Each row is a point on a landscape with many valleys, with its height.
From any point a ball rolls to the lowest of the 2 points nearest to it. It stops when none of these is lower. Distance is the straight distance between rows; heights are no part of it.
kime height 4.28: [  6   0  -8 -16  24   4  -2  -6 -13  21 -22   0  19 -13  12   3   2   2
   5   6  14 -10  -8  12  12  17]
lib height 3.59: [  1  21 -11 -16   1   4   9 -27 -12   6 -16 -19   1   1 -18 -11   0 -14
  18  10  39 -11  -9  16  13  25]
gop height 2.24: [-38  12   7   9  -2   2   3  -7  -5  13  14   6   9 -22  -6  -7  -2 -19
   3   9   8   2  11 -21 -22  -4]
sobu height 7.76: [-23 -12  -8   9  10  -4  -5  19  22  -5  25  39 -35 -22 -13  25   3   2
  11  -3 -16  -5  23  -5  -1  -8]
Mifez height 5.11: [-11 -21   7   1 -11 -10   0  17   1   0   5  18  -8   6   6  -1  21  11
  23 -12   8  -6  -4 -16 -16   9]
Gero height 3.16: [-28  -4  17  -7 -23 -11   6  -9 -16  31   9  12  -7  -1   1 -21  29   6
 -15   9  18 -24   6 -20 -13  -1]
Satut height 8.25: [ -9  -8   7  30   6  -7   6 -11  10  -7   4  17   6   5  -9  11  11  -1
  -2   0 -20 -10  18  -9   8 -10]
pirap height 4.19: [ 28  -4  -9 -28  18  21  -7  -5  -1   2  -9 -11   8   0   4 -19   1  -2
   9   5  14  -2 -12  15   8  -2]
nekoz height 1.75: [ -8   9   6   4  -5 -14  -9  -4  19 -20  24   0  10 -33  -4  -2 -22 -28
  15   4  -6   6  -3  12   2   0]
Tovod height 3.96: [  6  -6   6   3 -17   3  -2  11 -32  -7  -3  -5  11  20  19   6   6   8
  12  -1  20  -7  -7   1  -3 -16]
Gifom height 0.43: [  1   3   4   8  -9 -12  19 -24 -17  10 -30 -15  13  -6  14   3  -2  -4
 -14  -1  -7  -7  28  -4  11   1]
nik height 4.04: [ -6  -4  -9 -22   6  33 -19  19  13  13  11   2   1 -30   5  -5 -15   4
 -18  -3 -30  31 -21 -17 -17 -10]
pov height 3.22: [ 17  16 -10  -3  -5   6   8 -31 -21  -6  -5 -11  -3  21 -21   9  -8   3
   2   4  37   2   6  25   4  31]
vog height 8.39: [ -2 -19  30  30   2   2  11 -16   9  -8 -15  22  -7   9  -5  12  34  -9
   4 -10  -8 -12  22 -11  16 -10]
Gesal height 2.54: [  2  19   1  -3   7  20   4 -17 -20  -6  18 -10  -1   9  -5   3  -5   4
  13 -18  18   5 -10  -7 -15   1]
pabul height 1.01: [ 18   3   9  26 -15  11  21 -33  -4  17   5  -5  -6  25  -1   4  22  14
  20 -18  16 -12  27  -6   1  21]
zivo height 5.97: [-17  22   0  -3 -10 -17  -5 -16  -1 -14 -16 -17  -3 -21  -3 -11 -18 -36
  -6  23  10  14  -1   1  19  -9]
Razuk height 3.62: [  5  -5   2   1  13   7  -5 -15  10 -33  29   8  31   4  -2  -7  -7 -14
   0  -3   5  12   5   8   0  -1]
rudu height 3.10: [  5 -14  -2   0 -16 -19  -4  21  -2   8 -27  -6  -9  29  15   6  -6   3
  12  -7  24  15  -1  -3  -7   5]
Zapur height 1.28: [  1   6  -1  17 -21  -2  21 -13  -5  16 -36 -29   4  17  23  -8  -8   9
 -16  -2  -6   3  54  12  13  -1]
Mag height 2.33: [ -6  -6   7   2  -9  -8  28  -4 -10   4 -21   1 -12  31  -4 -20 -13  -6
 -36 -10  -2  10  14   8  14  -1]
vuvuf height 4.53: [-15   3   7  13 -14  -7   4   6 -15  13 -30 -15  26   2  22  22  -2   8
 -31  15 -25   5   7  10  13 -17]
munid height 7.92: [-16 -17   8  17  15   9 -10   5  23 -21  33  40 -32  -9 -21  33  -8 -12
   9   0   0  -6  31  14   9 -22]
Pagez height 2.45: [ 16 -19  -9  10  -6 -26  -2   1 -10  23 -33  -6   5  12  17  10  -8   6
   1  -9   9  -2  16   4   0  12]
gobop height 3.73: [  5  -1   6 -22  18  35 -13  -9   6  -1   4   7   9  -7 -10 -25  10  -6
  23  -3   6  -1 -16   0  15  -5]
lita height 8.09: [-18  -8   5  35   6  -4  -7  -2  16 -18  14  24 -11   6 -29  26  -1   3
   3  -3  -6 -10  32   6  14 -24]
lokon height 1.86: [  9   9 -24   1   1 -15   6  13  20 -11  -7  -2 -13 -13  -6  10 -16  -5
 -11   9 -32  -8 -12   7  13 -12]
Madaz height 5.45: [-17  -8  25  -3   2  -1  -4  10  -4  20 -10  12   1  -4  10   1  27   2
   7   8  11   2 -15  -5  -2  18]
gaki height 8.54: [ 11  -8  29  16   0  -6  15 -17  -5 -17 -32   5   4  10  -6  18  25  -9
   0 -10  -3   3   2  -4  39  -2]
viki height 1.92: [ 18   2  -2  -6  25   2  16   6   6   3  13   5   0   4   3  -4   5  26
 -21  -6 -32 -10 -29   0 -16   4]
Ravad height 4.75: [ 18  -9   9  -2  25  13  -7  14   9  18  -7   8 -12   0   7  16   3  -2
   6 -21  -5  26 -31  -2  -4  -2]
Sidil height 0.71: [ -9   4  -9   9  16  21 -12  -8   4   6  25   9  -9  24 -35  -7  -9 -11
  15   0  30   5  -7  11  -6   5]
Niba height 0.39: [ 12  10 -28 -35  10 -15   4  22  14  -5  18  -5  10 -19   2  -7   0  26
 -23   5 -41 -13 -10   5 -13  10]
rakov height 4.88: [ 10  -8  -2   7   0 -12   8  -4 -16  18 -20  -5  33 -10  31  26   6  19
 -29   3 -24   2   7  12   7  -2]
pazu height 4.40: [  4  -3   0 -13  23  16  -4  12  -4   9  -4   0 -16 -16   2   7 -11   4
 -10 -12 -23  29 -26 -11 -11 -23]
bot height 2.35: [ 23   6  -2  -6  38  20  14  -3 -14  -7  23   3  18   6   7   0  -2  27
 -23  -9 -23  -2 -12  19  -9 -11]
zaz height 3.89: [  8  -1 -14  -8  24 -15   5 -19   3 -16 -27  -1  32  -7  -9   2  -5 -19
 -15   5   4  -2  10  24  15  -4]
gena height 2.84: [  8  -3   9 -13  -6  -5  22  -4  -5   7  -7 -13 -29 -11  13  -6  20  30
  -3   0 -14 -22 -31 -15  -9  19]
seg height 1.58: [  1 -18   1   8  -2 -31   4  -9  -1   4 -45   0   9  12   5  12  -8  -1
 -11 -14   1  -2  34 -15  12  -4]
Nogu height 3.23: [ 19   6 -11 -11 -14 -19  -7 -13  10 -38   4 -16   2 -19  10  -9 -29 -13
  15  10  35  23  -4  21   0  19]
Sal height 2.64: [ 24   3   4  -9  -3  -6 -18 -17  16 -42  19  -7  11 -28   0  -3 -24 -25
  22  -1  12  12  -3  11   9   5]
gud height 3.60: [ 12  -9   4   1 -24  -5   1   4 -27   4  -6 -14   8  37  25   4  -1  13
  13  -6  22   0   0  13   0  20]
rad height 1.76: [  3  19  -7   7   5  26 -10  -8  -1 -12  28  -8 -11   7 -21 -10 -18 -16
  24  -5  26   9  -7  -5  -5  -8]
simul height 4.55: [-22   5   5 -10  -9   6  -3   4 -26   5  27   4 -14   3   7   2  17  23
  12  -1  -9 -36   9 -14  -9 -22]
bor height 4.13: [-19  10  14   1 -21   3  -7  13 -23  23  -9 -15  20   1  22   4   8  13
  -8  20 -14  -4  -1  11   6  -2]
fim height 2.47: [  5   5   0  -7 -13 -10   8  12 -14  18   8 -25 -24  -4  18  -9  13  30
 -33   2  -8 -17 -20 -15 -30  20]
Zefam height 3.74: [ -8  16  -2   7   1  11  -6  18 -11  13   1  -8  16  18   2  -2   4   2
   0  22 -19   4  -7  20   4  -2]
Muvok height 2.76: [ 25  -5 -14  -9  30   9   7   2  -4   2  -4   6  32   8  14  -1   3  20
 -31  -7  -6   8 -10  33  -3 -18]
vorin height 1.65: [-18   9  -6   9   6  24 -23  20  12  10  19  10  -5  16 -17  -3   2   1
  16   8  15  13  -8  17 -11   9]
mufi height 3.58: [-12 -15  12 -18 -24 -22  25  -5  -6  16  -9   2  -8  14  10 -32  18   6
 -14  -2  19 -14   2 -14 -11  23]
tiv height 3.20: [-15   9  -6  26 -14   3  -1  13  14  10 -21  -8  -8  15  -1   5   3  -3
  -4  23 -26  -1   8  20   8   8]
kiti height 3.32: [  6   1 -14  -5  35  -2   9  -8   9  -2  -9   2  26   0  -9  -5   3 -11
 -31   5 -18   0  -2  24  -2  -9]
Vagep height 2.18: [ 18  -5 -14 -21 -15 -20   4  13  -5  -2  -4 -12 -11   7   9   3   6  16
   2   0 -25 -30 -20  -3   0 -10]
Zapot height 3.27: [ 13 -16   6 -19 -19 -16  13   3  -1   4 -10  -7 -18  12  17 -13  18  13
  -8  -3  11  -8 -18  -4  -8  19]
gegil height 2.67: [ -2  -4   5  -3  -3   4 -14   2  23 -23  27  11 -15 -33  -1 -22 -18 -25
  11  -7  -1  10 -15  -8  -3 -12]
soral height 1.61: [ 18   7 -10 -21 -16 -13   3  13 -17 -20  11 -18   0  -5  26   0  11  35
  -4  12 -31 -42 -11   2  -4  10]
Ramem height 3.70: [-14  -2 -12 -21   5  28 -26  27  22  11  40  13   2 -26  -1 -24 -10   6
  -8   5 -18  14  -6 -16 -19   0]
gam height 1.57: [ 28  -4   6  34 -19   5   3 -17  -5   7 -10 -10   3  29   9  14   3  17
  13 -16   3 -11  44  -7  -7   3]
duge height 7.25: [-13  -3  -2   3 -20   8 -16  33   8 -25  12   9 -11  -6   1   4  -4 -11
  15  12  13  16  -3  -8  -7 -28]
bomed height 2.68: [  2  16 -14 -17  -5  -5   7  17  -1 -12  -9 -16 -15 -11  -1  -5   4  -3
  -4  11 -34 -11 -28   0  15  -7]
Zod height 1.84: [ -4   1   8   6 -29  -6  38 -12   1   7 -29 -14 -14  26   8 -14 -15   9
 -20  -7  -5  17  33   5  17  15]
gik height 4.27: [ 22  -9  -2 -19  34  27 -14  -7  22   4   5  11  -5 -22 -25  -8  -1 -17
   7  -9   2  12 -27  -2  12   0]
Kufo height 3.93: [  5   6  -5 -23  13 -17   4 -26 -10  19 -32  -4   6 -11  -9   2   7 -12
  12   7  28 -13  -2  16  21  25]
Lem height 5.04: [ 24 -13   7  -4  18  28 -20  16   8   1  -9  12 -15  11 -12   3   9  -6
   5 -14  19  30 -26  -1   1 -14]
buk height 1.12: [  2   7 -13 -28  -1 -21  -2  31  -2 -18   7 -21  13 -17  14  -3   7  29
 -18  20 -25 -30  -7   8  -1  15]
ladu height 7.61: [-29 -10  -5  14  -1 -11 -13  16  12  -1   0  17 -30 -19  -9  27  -2   1
  15  -2  -9  -9  16 -29  -9 -21]
tes height 0.67: [  9   6 -16  10   5 -14   5   4   0 -18 -11 -12  -1   1  -4  27 -22   0
   2  -5 -24  -4   1 -12   3 -19]
zuno height 1.31: [ 19 -12 -12  -6  12 -19   0  13  13   4  -1   2  11  -4   6  -5   7  20
 -22   3 -22  -4 -15   4 -16  14]
Daba height 6.98: [-25  -5   7  -3 -22  -2 -29  22   2  -3  -9  11   3 -19   1   5  -3 -26
  24  19  24  12  11  -9   8 -25]
gur height 7.44: [-19   0  -4   4  -2  -1 -13  27   5 -10   6   4 -11 -11  -7  14 -10  -7
  -1  -6  -5  11  -4 -26 -15 -35]
nuzem height 2.77: [-42  -1  10   5 -15   9   6   4 -22  33   7  14  -1  -6  -1   3  12  -6
 -11  10  20 -13  10 -18 -10 -19]
Gof height 2.02: [  7  -7   7  17 -14  -1  21 -22 -13   2 -21   0 -26  32 -10 -12   8   0
 -12  -4  14   3   6   1  10   0]
betiv height 1.91: [ 15  -6 -10   9   1 -10  -8  -2   9 -29  11  -1  -4  20 -19  15 -15  -7
   7 -13   3   1   1 -11   1  -6]
vil height 4.74: [ 26  -7   3  -9  19  15 -15  -8  25  -1  -7  12  -5   5 -24  -1  -6 -22
  -2 -13  24  26 -15   8   8   9]
sesir height 2.14: [ 23   5 -12  23 -21  -6   6   1  11  16 -13 -13  12  16  17   6  -6  34
   8  -8 -17 -12  35   8   1  16]
Sab height 2.65: [  8   5 -16  41 -13   2  -5   5   7  24 -16  -6  -5  33   4   7  -6  18
  -3   5  -9   0  25  19   5   1]
tufol height 2.03: [ -1   0  -6 -17  -8 -13   4  19   5  23   1 -10   1   0  10 -13  11  18
 -44  12 -11   5 -16  -1 -28  13]
nat height 5.20: [ -1  -3  11  -1  11   5  13  -5   6   0  -3   0   0 -17   0  -3   9  -4
  -8   3  -7  10 -18 -12  -6  14]
zub height 3.06: [  0  -1   9  -2  17  16   6 -11  -7  -6  18   9  24  16   0  -8   6   1
  10 -13  12   5   0   3 -11   2]
kig height 6.68: [-16   0  18  -1  -4   5 -21  10   1 -12  -1   8  21 -22  -3  -3 -10 -30
  33  12  17  21  -7  -5  13  -2]
kobu height 4.79: [  2   8  -7 -12  29   1   4 -15  15  -6   9   6  -4 -23 -14   5  -8 -17
   7 -18  -4  17 -12 -12  -7   6]
teve height 0.60: [-25  14  -7   3   6  -7 -15  -5   8   2  35   5  -5 -34 -11   1 -18 -18
  36   3  -5  -4   9  -1  -2   9]
Rol height 2.74: [ 25  10 -11   1   1  -8   0 -21  -1 -33   7  -2   2  21 -24   6 -15 -11
  -2   1  25   0   8  18  10   8]
mitu height 1.63: [-26  13   3   5   7   0   3 -20  -4   0  20   4  12 -14  -7   2  -4  -7
  22  -4   2  -8   9 -25 -10  16]
zasiz height 5.59: [-13   2   3   7   0 -21   7  -7  10   2 -20  -2  -3 -14   1  -7  -4 -25
  -9  17   0   9  -6 -12   4   4]
lenu height 4.29: [  2   1   9  -9  -7   6  -4  12 -30   7  14  -2   7   7  19   2   9  10
   9 -12  -5 -13  -8 -18  -4 -25]
Sed height 4.80: [-20  -2  16  -1   5   9   0  10  -3  -1  29  24  -5  12  -5  -3  29  18
  18  -7   3 -26   7 -11 -12  -4]
Vuf height 1.54: [  1   8  16  34 -16  14  14 -24 -18  10   1   1 -24  31 -18   0   8   4
  -2  -6  24  -7  14   0   3  10]
povuf height 3.31: [ -5   2  -1 -10   6  10 -17   7  21  -4  49   8   6 -27  -4 -20 -18 -10
   9  -4  -8  14  -2 -17 -19   7]
rifiv height 6.31: [-22   8   4  -3  -8  11 -18  -3   1 -16  -6 -15   7 -16  -3 -25 -16 -39
   3  15  22  28  -8   6  20  -9]

Where does a ball stop that starts at each point below?
vuvuf => pabul
mufi => teve
vog => gobop
gur => gobop
Madaz => Gifom
kime => tes

Call two points neighbours if one is among the 2 nearest of the other. Go from one point of each pair to the other, from neighbour to neighbour, staying as low as possible. Name the highest point that can't be avoided.
teve, gobop => kime
pabul, Gifom => Mag
tes, Niba => bomed
